Points, in no order, along strands that fork and pass close to each other.
Points whose rows are less than 34 apart are linked; no others are. Some points are linked to none.
Vugis: 28 -7 -45 -11 47 24 -38 32 -16
banom: -36 6 30 3 -14 -3 8 -11 22
Zifed: 28 -19 -26 -21 41 16 -9 -1 -12
Kibob: 11 -16 -20 -32 40 -3 9 -7 7
Nifab: 36 1 -28 14 10 -2 -4 28 -61
Guv: 9 -58 5 34 -29 -25 15 13 -22
tater: -15 -35 4 33 -11 -21 9 40 -34
Lefup: 14 -46 3 35 -27 -21 11 23 -39
let: 7 -24 -13 -21 30 -9 16 3 -9
Zop: 5 -20 7 -9 13 8 6 -11 -7
num: 17 -12 -33 -16 47 28 -35 19 -6
bino: 32 -5 -35 -3 34 14 -16 25 -42
Lebi: 6 -3 -3 31 2 10 -13 36 -57
Muso: -1 -35 2 -4 5 -21 23 3 -9
petaz: 22 -23 -11 9 10 -5 8 20 -48
Mep: 9 -2 -12 44 -16 -17 -2 47 -61
moz: 35 21 -33 20 9 -1 -17 34 -66
Zar: -37 -23 21 9 -9 -23 20 9 14
tus: -3 14 17 8 -66 -37 30 -30 45
san: 4 -40 19 11 -32 -26 25 -22 14
mafev: -16 17 14 -19 5 2 7 -23 28
vinim: 9 -16 -26 -14 40 -4 4 27 -25
luz: -10 -3 5 -3 27 37 -27 3 -5
vozev: -1 -37 20 16 -13 -7 11 1 -16
gami: 3 -60 7 30 -34 -30 18 3 -3
Febif: -25 48 18 1 -51 -29 27 -14 43
kefu: -6 15 -12 -26 32 33 -42 -12 48
seti: -4 27 26 -7 -33 -5 15 -39 30
ger: -33 28 25 1 -36 -22 21 -14 41
vos: 8 -33 -6 -9 17 -16 20 7 -18
todo: -10 -2 18 -3 -30 -30 30 -27 33
Mobo: -11 -13 9 13 14 17 -10 21 -31
sarak: -19 1 11 -16 11 2 7 -15 18
nare: 24 0 -1 -30 17 16 -1 -42 20
turen: 27 23 -32 21 16 13 -27 38 -60
sebo: -1 82 5 -10 -47 -5 16 -14 36
dede: 8 1 -19 8 31 38 -42 29 -30
tonan: -9 32 -9 -30 23 26 -32 -19 53
Dimep: 25 -24 -13 20 -1 -14 10 25 -53
dure: -1 -10 2 19 11 18 -13 26 -45
pefu: -18 -10 9 -14 11 -10 16 -9 13
Koro: -9 47 23 -6 -35 -1 12 -34 35
dezuf: 21 -16 -23 -30 42 7 -2 -7 1
Gev: -24 -15 14 10 11 9 -2 17 -18
datal: 25 -31 -7 30 -17 -18 10 25 -53
rivu: 15 8 -25 12 29 30 -37 35 -41
ruk: -37 8 31 9 -34 -18 17 -14 33
tizor: -4 -3 -7 4 32 38 -37 21 -20
sipak: -32 -6 24 4 11 17 -7 6 -2
Nule: -11 8 -10 -24 37 29 -31 -5 33
ref: -17 55 11 -18 -10 17 -8 -27 43
Tubuf: -4 13 10 17 -76 -47 31 -26 53
gog: 20 19 -30 18 22 23 -37 40 -51
lufu: -15 5 13 -8 20 36 -26 -13 14
kuduv: -37 -1 30 3 -1 7 2 -2 11
tibe: -2 -21 -3 42 -18 -19 3 45 -51
tidav: 1 67 11 -15 -37 3 10 -31 37
resi: -22 17 14 -13 14 27 -19 -17 26
fel: -2 -4 -17 -21 42 29 -33 4 16
Nomor: -5 16 17 -1 -45 -33 29 -30 39
ditos: -5 -24 18 1 -27 -31 28 -24 25
Maf: 38 -5 -45 -7 41 23 -33 26 -30
vuk: -30 38 15 -14 6 19 -11 -17 38
rukot: 2 11 24 -9 -21 0 14 -41 23
Ritot: 4 -9 -20 -17 43 26 -26 10 2
Puzal: -12 -24 10 -9 0 -22 24 -9 10
nufo: -2 71 3 -20 -22 11 -4 -28 43
Silok: -11 70 10 -5 -54 -17 23 -10 39
mora: -6 42 -8 -33 14 12 -10 -26 49
Peze: 4 -58 9 23 -37 -35 24 -12 13
gaf: -11 29 4 -28 6 1 5 -26 37
kise: 17 -4 9 -22 7 11 5 -39 12
Gidu: 13 13 -15 36 -4 -3 -11 43 -65
doda: 28 -15 -20 2 21 3 -1 20 -46
kod: 7 -8 16 -14 -4 1 15 -35 13
rutur: -11 -34 12 20 -51 -44 28 -21 42

A fork is a point with three links, a tip a point with one. Leave the first point through the second and follow the links. Name the first fork or tip that comes.
Lebi; Gidu: tater
tizor; dede: doda
Febif; Silok: tidav
seti; rukot: nare
san; ditos: Tubuf

Name the points in between on the shortest way along the links from the first point to the second, in order.
tibe; Mobo: Mep, Gidu, Lebi, dure
Silok; banom: Febif, ger, ruk
mafev; Muso: sarak, pefu, Puzal
san; Tubuf: ditos, todo, Nomor, tus
resi; gog: lufu, luz, tizor, dede, rivu
